The views of a scene show one set of named points, each view turned or mirrored, shifted and resized as a whole, with a little noise and some points left out.
In the rows, zero is written as 128.

Scene 1
View 1
Z_469: | 131 | 111 |  72 | 152 | 112 |  93 | 130 | 142 |
Z_895: | 123 |  95 | 167 | 160 | 132 | 151 | 131 | 136 |
Z_979: | 112 |  74 | 138 | 148 | 123 | 114 | 120 | 147 |
Z_235: | 145 | 116 | 105 | 148 | 113 | 130 | 133 | 149 |
Z_309: | 163 | 115 |  86 | 121 | 100 | 123 | 118 | 163 |
Z_114: | 137 |  94 | 113 | 135 | 113 | 119 | 119 | 153 |
Z_770: | 150 | 115 | 121 | 145 | 112 | 141 | 135 | 153 |
Z_880: | 148 | 114 | 117 | 157 | 107 | 137 | 146 | 160 |
Z_983: | 130 | 109 | 114 | 149 | 126 | 124 | 124 | 129 |
Z_754: | 133 |  93 | 140 | 133 | 118 | 138 | 118 | 145 |
Z_403: | 115 |  78 | 133 | 151 | 123 | 114 | 122 | 147 |
Z_976: | 142 | 131 | 108 | 143 | 136 | 135 | 120 | 111 |
View 2
Z_983: | 123 | 116 | 121 | 135 | 151 | 143 | 120 | 145 |
Z_114: | 117 | 109 | 113 | 151 | 137 | 139 | 122 | 146 |
Z_469: | 107 |  89 |  98 | 154 | 182 | 148 | 104 | 146 |
Z_895: | 125 | 128 | 131 | 133 | 127 | 132 | 111 | 133 |
Z_309: | 122 | 107 |  94 | 158 | 139 | 139 | 132 | 173 |
Z_235: | 123 | 118 | 107 | 144 | 144 | 135 | 117 | 156 |
Z_979: | 115 | 110 | 131 | 146 | 129 | 140 | 110 | 120 |
Z_880: | 130 | 131 | 101 | 140 | 154 | 126 | 103 | 165 |
Z_403: | 113 | 111 | 128 | 146 | 135 | 140 | 111 | 123 |
View 3
Z_895: | 144 | 119 | 160 | 100 | 151 | 158 | 167 | 128 |
Z_235: | 104 | 103 | 146 | 123 | 127 | 163 | 153 | 167 |
Z_983: | 109 | 113 | 149 | 134 | 119 | 159 | 174 | 139 |
Z_770: | 112 | 116 | 149 | 114 | 134 | 161 | 132 | 168 |
Z_976: |  87 | 153 | 154 | 167 |  91 | 153 | 142 | 140 |
Z_880: | 108 | 103 | 151 | 113 | 138 | 180 | 134 | 176 |
Z_309: |  77 |  89 | 129 | 131 | 108 | 131 | 137 | 195 |
Z_754: | 131 | 115 | 154 | 104 | 142 | 128 | 159 | 137 |
Z_114: | 108 |  90 | 140 | 116 | 129 | 136 | 170 | 160 |
Z_403: | 136 |  86 | 149 | 109 | 144 | 153 | 201 | 132 |
Z_469: |  81 |  55 | 127 | 165 |  96 | 196 | 204 | 170 |
View 4
Z_976: | 168 | 125 | 136 | 145 |  75 |  90 | 146 | 110 |
Z_979: | 126 | 146 | 130 | 148 | 116 | 142 | 152 | 126 |
Z_895: | 147 | 142 | 139 | 124 | 104 | 131 | 149 | 138 |
Z_770: | 150 | 117 | 133 | 122 |  91 | 109 | 115 | 132 |
Z_403: | 124 | 143 | 132 | 149 | 110 | 134 | 148 | 125 |
Z_309: | 136 |  98 | 106 | 144 |  97 |  91 |  99 | 113 |
Z_235: | 144 | 116 | 134 | 139 |  91 | 111 | 114 | 121 |
Z_114: | 132 | 122 | 119 | 147 | 108 | 113 | 126 | 118 |
Z_983: | 148 | 131 | 136 | 150 |  88 | 108 | 141 | 115 |
Z_754: | 150 | 137 | 116 | 129 | 111 | 118 | 145 | 135 |

In a view up to two points have been moved. Name them for each view, in the order of its rows, or write none.
view 1 => Z_469, Z_895
view 2 => Z_880
view 3 => Z_976
view 4 => none
